Each row is a point on a tangle of strands that fork, close into loops and nearly touch. The rows are in no order.
Two points are linked if the straight distance between their rows is under 63.4.
(106): -5 8 4 -2 -5 1 11 0 -11 21 5 15 -3 -11 1 6 -8 -17 20 1 -6 -4 14 -2 17 -4 -1 -12 12 1 -3 1 -13 -14 4 -3 12 -8 6 2 22 -3 2 -2 8 -1 6 -6 25 13 3 0 3
(586): 7 -9 11 -19 -11 -3 7 7 4 -2 4 14 11 -9 -4 7 -4 5 -5 16 6 9 2 -28 5 9 7 8 -7 -2 -1 4 15 -2 0 -5 -4 -10 3 1 4 8 -24 7 -8 4 -2 0 16 0 -6 -5 -7
(885): -2 10 -4 10 2 3 -4 6 -11 -11 1 -3 -6 4 6 4 5 0 10 -6 -4 1 6 22 -15 -16 -11 -20 1 -9 3 -1 -15 0 6 3 2 1 7 16 -23 -2 10 -7 6 -6 4 4 -7 -4 2 -10 -8
(360): 5 -9 -3 -18 -6 -7 -1 -5 13 19 -1 -1 -12 8 -10 4 15 1 -5 11 -9 -3 -5 -3 -3 -1 1 15 9 21 -9 4 -1 3 -22 -13 6 7 18 -13 6 8 -5 11 -2 -10 -7 4 1 -5 2 18 16
(861): 16 -23 1 -2 9 1 -10 -1 9 5 -2 -6 -1 7 -11 1 18 11 -17 12 11 -8 -14 6 4 -3 7 18 -9 31 0 -13 11 -6 -20 -5 7 19 -4 -3 -3 13 2 -6 -4 -10 -1 15 -6 4 -5 0 10
(739): -12 4 -4 9 -5 -2 5 -4 1 1 -9 -8 3 16 3 -24 6 0 -1 2 7 -8 -2 -1 0 -10 -1 2 17 -2 -12 8 -18 -14 -15 -13 1 4 7 3 9 2 8 16 -7 -7 -10 -7 -8 -2 7 1 -5
(299): -21 -13 10 8 -7 -3 -2 5 -9 10 3 -6 9 0 14 -2 -8 -1 7 9 4 1 -4 -7 5 5 3 -4 10 -14 -3 2 -4 -10 -3 -4 0 -6 -10 -17 16 -3 2 4 -5 2 -12 -9 18 -4 -17 8 -4
(968): 14 -15 14 -4 2 -12 2 -3 3 -10 0 26 9 -21 11 11 -14 6 9 -2 -6 1 8 4 -1 11 -21 3 -9 -8 13 7 5 3 8 6 -2 -14 8 -1 -5 -5 -17 -3 3 12 5 9 -8 2 -3 -6 -8
(810): 12 -12 4 -18 -2 0 17 -2 -3 5 4 10 -6 -18 7 3 -3 12 7 -3 0 6 9 -24 6 11 11 0 -3 1 -1 2 3 11 -1 12 -2 -5 -5 -11 1 13 -21 0 -7 6 1 5 0 3 3 -8 8
(102): -8 1 -4 -3 -18 -3 4 5 -1 9 -10 -5 16 13 4 -29 6 -3 5 8 10 -7 1 -20 15 3 7 7 15 5 -10 15 -16 -23 -16 -16 -1 9 -5 -3 11 5 5 21 2 -9 0 -18 -6 11 2 4 -5
(107): 2 28 -22 2 -6 0 1 1 -6 -1 10 -15 -3 18 -8 -15 17 -8 -11 3 -2 -13 -4 11 -16 -24 8 4 4 12 -6 -6 -9 0 -10 2 -4 1 3 4 -1 2 5 -2 -5 -7 8 0 -9 -6 22 13 0
(751): 12 -9 -2 -22 8 6 10 -15 -3 -1 1 11 7 -17 12 9 -19 -11 19 3 7 -10 12 14 -7 7 6 -8 -4 -10 4 8 -15 3 19 16 -12 -14 4 -7 -2 1 -11 -2 2 2 6 -10 2 1 4 -4 5
(543): -1 -22 9 -19 -14 5 8 -3 4 28 0 13 -1 -14 1 -3 3 -7 7 14 -16 -4 1 -4 7 7 15 8 13 9 -2 11 -9 -8 -2 1 3 15 7 -9 15 4 -4 10 1 -8 9 -4 2 5 -2 3 9
(1035): 1 19 -18 20 7 12 3 10 -6 7 6 -5 -9 3 -8 -8 11 0 -14 2 9 -4 -7 -3 -8 -12 7 -9 -7 18 0 -14 9 2 -20 -13 -1 -3 -14 19 -12 5 1 -6 -7 -12 -9 19 -6 -1 0 2 6
(459): -2 10 9 -10 -9 9 -4 13 -1 -5 0 -3 14 6 -2 -11 5 -5 -4 12 -2 0 0 -8 -5 -3 10 2 2 -4 -5 5 -4 -15 2 3 -7 10 -4 -1 -2 10 -2 13 -9 -8 18 -8 2 18 13 -7 1
(670): 10 14 -12 3 0 7 -3 6 5 1 -5 -23 7 20 -14 -15 3 -1 -14 2 28 -9 -5 -10 -6 -13 11 13 -4 20 -15 3 -3 -9 -22 -18 -12 3 -5 2 1 5 4 15 -9 -3 -12 0 -11 2 5 9 15
(907): -4 8 0 -2 7 -15 7 -7 3 4 15 7 -12 -7 -6 18 -9 3 -2 -6 7 0 -12 5 12 1 -6 -4 -13 -6 14 -4 16 21 -1 2 5 -20 0 0 2 -4 0 -18 -4 18 -9 -4 7 -6 -10 3 5
(560): -2 10 8 8 -1 1 -6 -2 2 -2 11 -5 3 -1 -14 -15 17 12 -4 -6 -6 -1 -11 2 5 -2 4 4 -7 -7 15 1 10 -7 16 4 -10 6 -8 6 -9 -2 0 -10 -9 7 15 -1 5 13 -1 0 -4
(241): -10 -6 3 7 5 -9 -8 -3 7 -17 7 -5 1 14 -6 21 -2 3 -8 -18 -2 5 -10 -7 1 -3 1 -5 4 -22 4 -3 10 12 5 2 -4 6 12 -4 -7 -6 9 -1 2 19 -11 -17 -6 -10 2 -1 -12
(174): 12 2 -7 -10 -6 3 8 3 5 -6 -7 -12 2 11 -15 -8 -11 3 -14 3 20 -9 5 -21 -1 -24 -1 12 -10 17 -11 7 2 5 -12 -19 -7 -1 -1 12 -10 10 -6 7 -10 9 -2 -7 1 4 9 13 3
(959): 7 -18 9 -7 1 1 -3 8 5 7 -11 8 -8 -26 9 -2 -1 14 7 4 -11 7 4 -11 3 22 6 11 -1 1 -1 7 4 4 -8 14 8 7 -7 -2 0 13 -5 8 3 -5 4 12 -15 1 -4 -7 13
(962): 3 18 -2 15 1 -8 -7 -3 16 5 8 -14 7 22 -14 -4 13 5 -20 0 15 -11 -16 -10 6 -16 8 13 -2 14 -10 2 3 -14 -20 -11 -8 4 1 3 6 -2 7 7 -7 -5 -13 2 -11 -5 8 5 -1
(551): -1 13 -3 -6 -2 4 4 -4 -10 1 11 2 -11 -2 -4 -7 -3 0 7 -14 -9 2 2 6 3 -1 -1 -4 -4 -5 6 -1 -3 5 12 11 -7 -4 -3 -2 0 -7 0 -10 4 5 8 -1 15 7 3 5 6
(904): 14 -13 -3 11 17 -4 -12 -5 8 0 1 -6 -12 0 -6 3 10 6 -20 -2 12 -3 -17 0 7 -3 7 16 -9 28 2 -15 11 13 -8 3 8 21 -9 -3 -4 4 1 -22 5 -7 4 18 -15 -13 -7 4 11
(82): 9 4 -11 16 9 -17 -4 -1 0 0 12 9 -13 -1 -4 12 -1 4 -5 -8 -2 1 -7 12 4 -13 -4 -7 -11 -1 14 -9 13 22 -4 10 11 -1 -1 9 -20 -3 -1 -26 -1 13 5 -2 -6 -3 -4 -1 -3
(642): -15 7 16 -3 -3 0 3 -11 10 -4 9 14 1 -8 2 30 -10 -18 7 -3 -2 -11 -3 15 3 8 5 -7 10 -19 10 -1 -11 -7 19 -2 -6 7 8 -6 6 -13 6 -1 16 10 -2 -1 -14 -4 -10 1 -13
(67): -20 9 -3 7 -6 6 14 3 -17 17 3 7 -12 2 7 0 1 -25 4 -7 -7 3 16 12 5 -1 -1 -18 11 8 -8 -1 -17 -7 1 -1 13 -1 2 1 17 -9 4 -1 16 -2 1 3 11 11 6 0 4
(547): -20 -14 13 8 0 -11 9 -4 8 9 1 7 1 -3 5 12 -14 1 -9 3 -1 -3 -1 3 13 -1 -21 -2 -1 -4 8 12 3 2 -10 2 8 -7 19 -3 13 2 4 4 0 16 -9 -5 1 -8 -12 2 -5
(898): -15 1 10 -10 -8 -1 0 6 9 2 2 5 15 4 -12 -1 12 1 -19 14 11 6 -10 -23 13 12 0 10 5 5 -8 10 13 -13 -9 -9 1 -5 -3 -1 14 3 -8 11 -1 -1 -5 -1 9 0 1 6 -5
(414): 0 -2 2 -16 2 -3 -2 -4 17 4 3 4 1 1 -21 6 14 1 -18 19 0 0 -7 -13 1 -7 -5 8 6 15 -10 7 7 -3 -3 -17 4 4 13 0 3 13 -13 13 -3 0 6 1 6 0 6 8 4
(953): -12 -11 8 -9 -12 -11 16 0 1 20 -2 11 -6 -13 5 6 -12 -3 8 9 -3 -5 6 -3 13 -2 -5 -8 1 1 5 10 -5 -2 -9 -4 7 -18 15 -3 18 7 1 4 1 9 3 -1 17 -5 -8 8 6
(14): 21 -15 0 -10 4 -4 5 -2 -3 1 -3 20 6 -25 23 4 -24 -7 26 -2 -2 0 18 3 3 14 11 1 1 -2 5 6 -10 1 17 11 -7 -9 -2 -10 3 3 -12 -1 8 -8 8 -4 -11 4 6 -16 15
(506): -14 9 13 -14 -3 2 -1 -11 9 3 12 11 1 -9 0 23 0 -22 7 2 6 -11 -15 12 7 9 10 -9 9 -8 10 -5 -11 -6 13 14 -1 -5 8 -11 14 -1 8 -10 -2 9 -1 -7 10 2 2 7 3
(1030): -4 -13 4 -4 -7 10 3 -7 10 21 5 10 -5 -10 7 -1 -8 -10 9 11 -16 -5 0 14 -2 6 7 4 11 -2 2 7 -11 -2 15 4 1 14 1 -4 7 -6 5 2 2 -6 8 3 -6 -4 -1 -6 11
(1042): 8 -7 -11 9 -1 11 -2 9 -11 5 -12 -12 -1 3 -3 -23 2 6 10 -12 4 -1 1 -4 -2 -2 1 -2 -2 10 -8 8 8 6 -17 -4 4 6 3 12 -13 10 1 7 1 -13 -9 13 -10 9 -11 1 8
(475): -5 -8 -18 -7 5 6 15 0 0 16 -8 3 -17 -10 -9 2 15 0 -3 7 3 8 8 1 -2 5 2 -7 7 20 -3 -2 10 9 -17 -7 15 -18 -2 1 7 12 -2 4 -7 0 -14 5 13 0 -8 6 16
(673): 15 6 -4 -20 -4 8 14 9 -10 -14 -16 -6 5 8 -13 -14 -14 15 4 -1 6 -3 11 -18 -3 -11 -2 1 -10 1 -7 8 3 4 6 1 -9 -6 -2 4 -8 4 -5 4 -13 7 -2 -9 7 1 11 10 -1
(813): -5 1 -4 -8 0 11 27 0 -26 -20 -15 3 0 3 -5 3 -4 -9 10 5 2 7 23 -3 -6 -13 2 -9 18 1 -4 3 -13 1 3 6 5 -8 10 9 4 -4 -1 4 6 -18 4 -11 8 6 13 -1 -7
(318): -20 3 -6 -1 -5 -4 6 -7 -6 11 -5 1 -7 -4 -5 -1 13 -15 -1 11 11 8 1 -5 -4 0 1 -11 18 13 -7 0 1 -2 -10 -8 13 -26 1 4 19 7 4 1 -10 3 -21 -6 27 -2 3 13 10
(371): 10 -8 -9 -18 16 6 -4 -11 2 5 0 -3 -1 -12 7 9 0 -12 15 19 -8 -7 9 12 -13 5 2 -7 -3 -1 -7 6 -6 13 15 13 3 -7 7 -1 -10 10 -14 0 -9 -8 15 -11 7 5 4 -1 11
(451): 12 0 1 5 5 -3 -13 8 -2 -15 -8 -6 2 -2 1 4 -1 11 5 -17 2 12 -4 7 -4 0 -5 -14 -8 -17 -1 -1 2 -1 7 10 -7 -1 -5 3 -26 3 13 -11 1 -3 3 1 0 0 -5 -13 -5
(41): 10 -5 4 14 -6 -12 -14 8 8 -7 -9 3 15 0 0 -1 -4 17 -20 6 6 11 -6 -8 11 3 1 14 -14 -4 7 -6 30 -4 -19 0 -5 -2 -11 8 -10 1 3 -2 -3 1 -1 8 0 6 -15 -3 -13
(252): -4 10 -20 15 5 12 3 0 -15 7 11 -8 -6 -2 -1 -8 18 2 2 7 -6 -2 -4 14 -19 -9 5 -8 4 15 7 -17 6 3 -7 -3 11 -1 -7 14 -9 14 -2 -10 -13 -7 6 16 0 5 2 -2 6
(890): -8 -8 11 3 -4 6 -5 -2 11 5 7 4 -9 -2 7 4 2 4 0 -1 -21 5 -10 7 -9 9 -3 0 5 -10 7 4 -9 -5 15 5 -4 18 2 0 -8 -10 9 1 12 -2 8 10 -22 -9 -2 -9 -3
(31): 6 -1 3 10 8 -5 -5 -4 -2 3 -11 -4 -9 -18 19 -13 -12 6 7 -26 -4 16 6 -11 7 21 -7 2 -3 -1 -1 -3 0 11 6 12 -6 -3 -12 -18 8 -1 4 -2 14 4 4 12 -5 -6 -7 2 8
(97): -9 14 13 8 2 -17 -8 -2 -3 -31 -11 -4 7 18 -1 11 -7 4 -9 -12 -2 3 -4 -9 1 -10 1 -3 -1 -25 -2 -6 1 -7 8 -4 -19 4 11 2 -9 -7 5 -2 0 10 -5 -20 5 0 6 7 -26
(643): -5 -4 8 -13 -1 -3 3 -9 19 11 5 6 2 -23 0 9 7 -2 -1 10 -3 -5 -5 12 5 18 9 6 3 -6 16 -6 7 -7 -4 13 -2 -12 4 -7 24 2 8 -7 -7 8 6 6 9 -13 0 1 5
(223): -10 -4 -2 -4 4 1 25 -1 -25 -12 -11 1 -4 9 -1 -5 -21 -4 8 2 7 0 8 -13 6 -15 0 -1 19 -3 -9 5 -17 2 4 -4 2 -6 1 0 10 -4 -8 5 0 -4 -6 -21 14 -3 7 10 -6
(533): -24 1 -3 11 3 -1 1 -1 -8 3 0 -6 -4 5 1 8 5 -12 2 0 12 7 -10 1 1 -3 7 -11 14 -5 -2 -5 2 3 -3 0 6 -15 0 -4 10 -4 8 -8 -12 2 -26 -10 19 -12 -9 4 6
(479): 6 9 1 14 2 6 2 11 -28 -15 -10 -19 6 12 2 -13 -2 8 11 -27 0 13 10 -3 -4 -8 -8 -15 -18 -3 -2 -2 1 -7 0 -4 -9 -20 -6 -3 -3 -13 10 3 10 -9 -6 2 15 9 -2 -1 1
(431): 3 -8 -14 3 7 10 -8 -4 -6 1 3 -15 5 3 4 -5 12 2 9 12 -6 -6 -1 17 -18 -9 1 1 -4 10 0 -7 -3 8 12 7 13 4 2 5 -10 21 -8 -3 -14 -4 16 5 3 4 2 -4 11
(395): -8 4 15 2 6 7 17 -1 -8 6 3 19 -8 -4 10 28 -23 -12 13 -2 1 -10 13 14 9 4 -6 -4 5 -8 -3 3 -21 -5 16 -6 0 10 -1 -6 -2 -13 -5 4 20 -1 10 -2 -7 7 0 0 0
(164): 20 -8 -20 15 10 -13 -10 -7 13 -5 2 6 -13 -1 -3 15 -10 5 -15 -12 6 7 -12 -7 7 -2 -5 -3 -1 4 10 -12 14 24 -9 3 6 4 -14 2 -8 -1 8 -25 -1 19 -6 -2 -11 -11 -4 -2 -3
(286): -8 10 15 1 -21 3 -12 3 7 -2 8 -1 17 8 -4 -20 20 -1 -7 9 -12 -1 -2 1 -5 10 -1 5 -4 -11 14 8 2 -23 8 -15 -7 11 -4 13 4 -12 10 9 6 -2 13 2 -21 8 -4 -9 -19
(227): 2 -14 5 -2 -7 8 -4 -4 4 14 2 1 -3 -4 13 -17 -13 0 1 -17 -12 9 5 -1 6 20 9 9 7 -1 -1 -2 -3 -1 10 9 -11 15 -8 -16 21 -5 13 8 11 -1 3 4 0 -1 -4 -4 2
(1021): -16 2 2 10 -6 17 2 14 -12 14 -8 -4 2 6 7 -20 12 -12 1 -10 -6 0 11 3 10 -4 5 -19 1 9 -9 6 -10 -18 0 4 4 7 0 3 6 -1 3 8 8 -10 1 4 7 16 2 -10 3
(12): 4 -21 1 4 5 5 -11 2 8 6 2 -10 5 0 2 -5 20 10 -3 14 -8 -4 -10 17 -11 3 0 15 -6 14 2 -8 4 -3 1 0 13 16 -1 -5 -1 17 0 3 -10 -5 15 14 -14 4 -2 -8 11
(614): -4 -1 -4 3 3 13 11 6 -19 -12 -13 4 -1 4 4 11 -5 -9 18 -4 1 9 19 23 -12 -9 -5 -17 10 -3 -4 1 -18 -1 11 8 6 -5 7 5 -4 -14 11 3 17 -19 -1 -1 2 -1 3 -7 0
(897): -2 18 -8 13 6 -8 -4 -7 1 -22 -6 -15 1 22 -2 -4 -12 6 -12 4 10 -5 -2 -10 1 -22 -2 6 6 -12 -6 0 -5 0 -2 -6 -13 -4 -2 9 -2 -4 5 0 -14 8 -15 -21 7 -11 10 8 -11
(81): -11 -7 14 -2 -1 6 -10 -2 15 1 8 -3 9 -2 -6 0 26 16 -9 -2 -8 3 -8 9 -2 17 -1 0 -1 -15 12 2 5 -14 4 2 -1 8 -4 1 2 -4 11 5 7 2 0 10 -19 -6 -11 -16 -14
(472): -8 20 -18 6 -1 -8 -2 -8 -1 9 19 -7 -3 14 -1 -8 23 -11 2 2 -10 -20 -2 18 -14 -18 7 -7 10 -2 0 -5 -6 5 4 1 12 8 11 3 -3 -1 4 -4 -5 -2 4 -5 -6 -16 16 6 -11
(425): 7 -15 -15 -15 -3 0 4 -8 10 19 -6 2 -14 -12 1 -2 13 -7 2 11 -8 3 2 12 -9 -1 3 6 7 17 -4 -4 -1 13 -16 -1 12 1 10 -9 0 17 0 3 -7 1 -1 5 4 -2 -5 7 18
(302): 14 -8 -13 2 9 2 -3 -5 5 -2 -3 -5 -16 -4 -6 -6 -4 10 -15 -14 14 5 -15 -7 5 -3 -7 11 -2 16 2 -5 8 21 -10 4 0 6 -17 3 -11 0 2 -16 -1 3 -3 10 -10 -10 -2 6 6
(593): -16 12 2 6 3 -11 3 -8 4 -11 -1 4 -11 16 2 17 -13 -12 7 -7 -1 -14 -2 8 9 -1 1 -5 14 -23 -5 -4 -18 0 12 -11 6 17 12 -6 8 -16 8 1 12 11 -1 -8 -9 -12 1 5 -17
(61): 10 2 4 16 -1 1 -11 2 11 -14 2 -5 9 8 -9 -1 -3 5 -21 -5 -12 4 -7 0 -14 -7 -16 4 -7 -4 0 -5 13 -8 -15 -5 -6 13 1 4 -10 6 6 3 2 8 2 10 -26 6 11 -2 -10
(651): -17 -23 5 -2 -11 7 7 7 -14 12 -15 -7 11 1 13 -12 7 2 2 4 8 3 2 -21 14 9 10 -2 5 10 -7 9 -1 -5 -20 3 7 -5 -9 -10 7 9 -7 12 -4 -7 -15 -8 12 4 -17 5 -2
(354): -6 -4 -26 -3 -4 -5 -2 -6 9 8 4 2 -5 5 12 6 0 -17 7 -2 -3 -1 1 30 -18 6 -7 -11 5 -7 -2 -5 -10 19 -4 5 13 -1 8 -6 -4 -3 10 -6 -1 7 -10 0 -12 -19 -2 -4 5
(868): 6 -11 -15 -9 -1 -2 0 -3 9 7 -2 3 -10 -12 15 0 -6 -13 2 -4 -4 5 -4 14 -6 16 -1 6 5 5 -2 -7 -5 18 -12 13 8 -8 -5 -16 5 4 5 -8 2 3 1 8 -16 -10 -3 2 21
(979): 9 -12 10 -4 -13 9 3 5 -3 13 2 11 6 -7 22 -9 -21 3 9 -12 -3 6 20 0 5 25 10 -3 -2 -3 1 -3 -10 -6 23 2 -17 13 -14 -8 14 -5 4 8 13 5 6 1 6 8 -3 -17 -12
(33): 6 -6 15 -8 -8 -2 1 -3 1 -4 -1 23 10 -20 19 -7 -7 11 15 -3 1 7 10 -2 -2 29 -2 1 -9 -12 11 -3 -1 -8 20 6 -15 -3 -8 -8 7 -5 -13 3 10 8 5 10 -1 1 -8 -15 -18
(660): 11 -5 0 -6 12 -4 7 5 -18 -9 2 -2 -7 -1 2 18 -8 4 8 -13 15 8 2 -9 1 -2 -18 -5 -16 1 -3 1 0 13 2 3 5 -26 -10 -8 -10 -12 -6 -1 6 -1 -10 -1 13 -1 2 -2 11
(628): 8 23 2 7 7 6 -7 6 10 -5 6 -4 2 4 -24 -4 5 5 -2 9 -1 -10 -8 -4 -4 -9 -5 4 -13 1 3 -4 12 -7 5 -18 -5 4 -7 15 -16 1 -9 -3 -21 3 3 1 6 13 9 0 0
(778): 9 -1 6 -4 -2 -5 -8 2 1 -23 -4 3 16 -3 -8 2 -5 4 -12 -10 4 19 -1 -9 -4 12 0 9 -12 -14 1 -7 21 9 20 3 -17 -8 -8 -2 -5 -12 -5 -10 -4 6 -3 1 4 -6 -5 5 -15
(26): 1 2 -10 -15 7 11 19 4 -18 -11 7 -2 -7 0 -7 16 -3 -8 9 -5 12 12 21 -7 -1 -2 0 -8 -7 16 -2 4 -1 17 11 -3 6 -29 -1 5 10 -16 -6 -1 11 -10 -13 -10 23 -1 8 -1 17
(342): 3 -7 13 -5 0 -5 15 5 -15 -10 1 10 -2 2 7 18 -28 -6 10 -1 3 3 -1 -22 7 -5 -12 -1 -2 -8 -5 3 -5 7 -1 -4 1 -10 5 -12 2 -9 -15 2 1 -3 -6 -8 11 3 2 3 1
(974): 18 -24 10 -15 4 -8 -6 -6 7 6 -14 5 3 -27 6 -1 8 14 -2 10 12 1 2 -8 5 14 -1 28 8 15 5 -8 9 7 -19 12 3 13 2 -9 9 11 -5 3 2 -4 4 7 -17 -8 -8 -2 7
(49): 6 17 -10 1 8 20 12 16 -21 -21 -1 -12 -6 8 -14 0 3 6 5 -13 2 14 19 -5 -9 0 -3 -13 -6 15 2 -1 6 4 8 0 -2 -16 -1 15 2 -16 2 -1 11 -16 -6 0 16 6 10 -3 5
(161): 1 12 26 -3 -8 -5 -4 0 -6 -21 -4 12 9 3 0 10 -5 3 1 -5 -8 7 -2 -2 -6 1 -7 -2 -4 -22 2 -7 -4 -17 11 -4 -21 4 4 3 -11 -11 0 1 7 0 5 1 5 13 1 -1 -27
(724): -11 24 10 10 -14 -2 -17 2 6 4 -1 -3 5 11 1 -20 8 -1 10 6 -3 -11 7 5 3 -2 2 -10 1 -12 0 6 -15 -22 18 -15 -6 19 1 15 1 -9 16 8 5 0 8 2 -4 6 7 -11 -7
(335): -19 10 -3 24 7 -8 -2 -2 -3 -9 -2 -23 -1 21 4 -13 -1 5 -6 -8 1 -10 -8 -8 4 -11 -3 -2 9 -13 -9 3 -8 -7 -8 -15 -3 4 0 -5 4 -6 6 10 -3 6 -14 -8 -6 -11 1 10 -9
(272): 14 -9 13 5 1 -9 -16 -9 9 -7 -3 8 9 -18 3 3 1 5 2 11 -16 4 8 12 -7 4 -15 8 -11 -11 14 -1 16 2 12 7 7 -3 5 11 -9 -3 -9 -10 -1 8 14 12 -9 6 -7 -7 -11
(134): -1 24 -17 11 8 1 -2 5 7 4 9 -1 -11 11 -12 0 3 -2 -9 3 9 -7 -2 -1 1 -21 2 0 -6 9 -1 -1 4 8 1 -16 4 2 -4 21 -18 2 -8 -13 -11 -4 -11 2 8 -12 4 1 0
(630): -12 14 -18 -5 -1 -15 5 -3 7 4 11 3 -7 13 -2 3 2 -14 -2 6 -2 -7 -6 14 -3 -6 -10 -4 6 -2 -11 -3 -1 13 -8 -7 12 4 15 -7 1 1 -4 -2 1 5 -4 -7 6 -12 1 6 -1
(348): 8 30 4 -15 12 5 -7 1 -7 -21 -4 -4 -5 9 -12 14 -1 1 11 3 6 -11 5 1 4 -10 -5 1 -13 -4 1 -1 -6 -1 21 4 -2 1 1 9 -14 -14 -6 -2 -4 -8 -3 -13 21 -1 10 7 -4
(362): -9 11 18 -4 -15 -2 -1 5 -9 -1 -3 9 9 2 9 -2 -9 0 1 2 5 2 1 -14 4 -1 7 -4 8 -16 -9 0 -7 -23 -2 -4 -12 2 -7 -3 2 3 0 11 2 -4 7 0 17 15 11 -6 -16
(383): 5 -7 -3 10 8 -7 -18 -2 12 -6 5 9 -8 -13 12 10 -2 0 -3 -8 -16 6 -6 14 -12 22 -6 3 -1 -5 7 10 -6 11 14 7 4 9 -1 3 -6 -4 1 -10 16 7 8 10 -36 -12 -3 -6 4
(584): 9 7 2 -12 17 9 -11 -5 6 -12 8 -4 5 -2 -5 22 -4 -5 4 17 -4 -6 -1 7 -11 4 -3 3 -9 -7 -3 1 2 7 25 11 2 1 3 7 -14 -2 -16 -6 -8 -3 14 -5 10 5 3 2 -1
(153): 5 2 -9 3 4 2 7 -2 -9 9 2 4 -14 -8 13 -3 -21 -6 20 -25 -9 7 10 -1 13 15 -4 -4 -7 1 -1 0 3 10 4 8 -1 -14 -2 -11 10 -14 -6 -7 15 0 -2 2 5 5 -10 2 16
(491): -1 -7 -7 2 -1 17 7 18 -9 11 -4 -10 6 3 -3 -23 17 0 8 -2 -3 -1 9 3 5 4 11 -5 -3 19 -7 8 1 -2 0 4 9 9 5 4 -4 14 -7 11 0 -14 -1 -1 -1 18 -7 -8 18
(529): 17 -3 -1 8 0 -9 -13 12 1 -17 -16 -8 10 3 1 -10 -9 15 -9 -16 13 15 -9 -12 1 1 0 1 -12 -6 2 -6 11 5 0 1 -15 -4 -19 -1 -22 3 9 -11 -6 0 1 -2 -1 1 -7 -3 -11
(657): 5 14 0 -6 -5 9 -5 3 -1 -4 5 -15 -3 15 -9 -10 5 -1 -9 9 -12 -8 -9 -1 -17 -12 5 12 -3 7 -4 -1 -5 -5 -5 3 -5 13 2 0 -5 4 -2 7 -4 -6 18 3 -10 4 20 10 11
(608): 6 -11 1 12 9 1 -16 -1 14 -6 8 -1 12 5 -15 3 19 12 -20 2 -10 0 -12 6 -5 -1 -1 -2 -8 -3 12 -12 21 -11 -9 -2 4 15 -3 5 -2 4 11 -1 1 6 1 10 -25 -2 -4 -16 -16
(468): 5 -9 2 -4 6 -6 -13 -17 17 2 7 -4 2 -14 3 7 8 -4 -4 8 -9 -1 -9 13 -5 3 4 7 3 -11 13 -6 13 10 3 15 2 -1 3 -2 1 1 1 -11 -11 5 14 2 -6 -12 -2 -6 -5
(141): -9 -14 2 8 -1 -3 0 2 3 6 -4 -1 1 3 3 -7 -9 8 -4 -6 0 -1 -2 -3 9 -4 -15 1 -3 -1 -6 10 9 4 -13 3 6 1 7 -2 -7 1 -1 4 2 5 -7 7 -4 0 -11 4 -1
(327): -5 8 -1 21 -6 -12 -11 2 10 6 -2 -9 18 13 -2 0 5 17 -21 8 11 -5 -16 -10 12 -9 9 11 -3 0 1 4 14 -13 -28 -8 -10 -6 -6 10 3 1 9 10 -9 3 -13 -7 -4 2 -9 4 -11

A piece is two or more points that can be reached from each other along the links. Count, over all rows, the pieces, the separate loops (a circle has one, a figure eight two, a Y none), the forks (points with three links) and the tips (points with one).
pieces -> 4
loops -> 1
forks -> 10
tips -> 16

A fork is a point with three links, a tip a point with one. Leave the first point through the second and follow the links. Name the first fork or tip that comes.
(362), (459) -> (425)
(49), (26) -> (529)
(431), (252) -> (227)
(885), (614) -> (479)
(227), (31) -> (431)
(868), (354) -> (97)

How many points has the smallest loop of links through each point below? Write - if it is on no loop.
(630) -> -
(1021) -> 8
(431) -> -
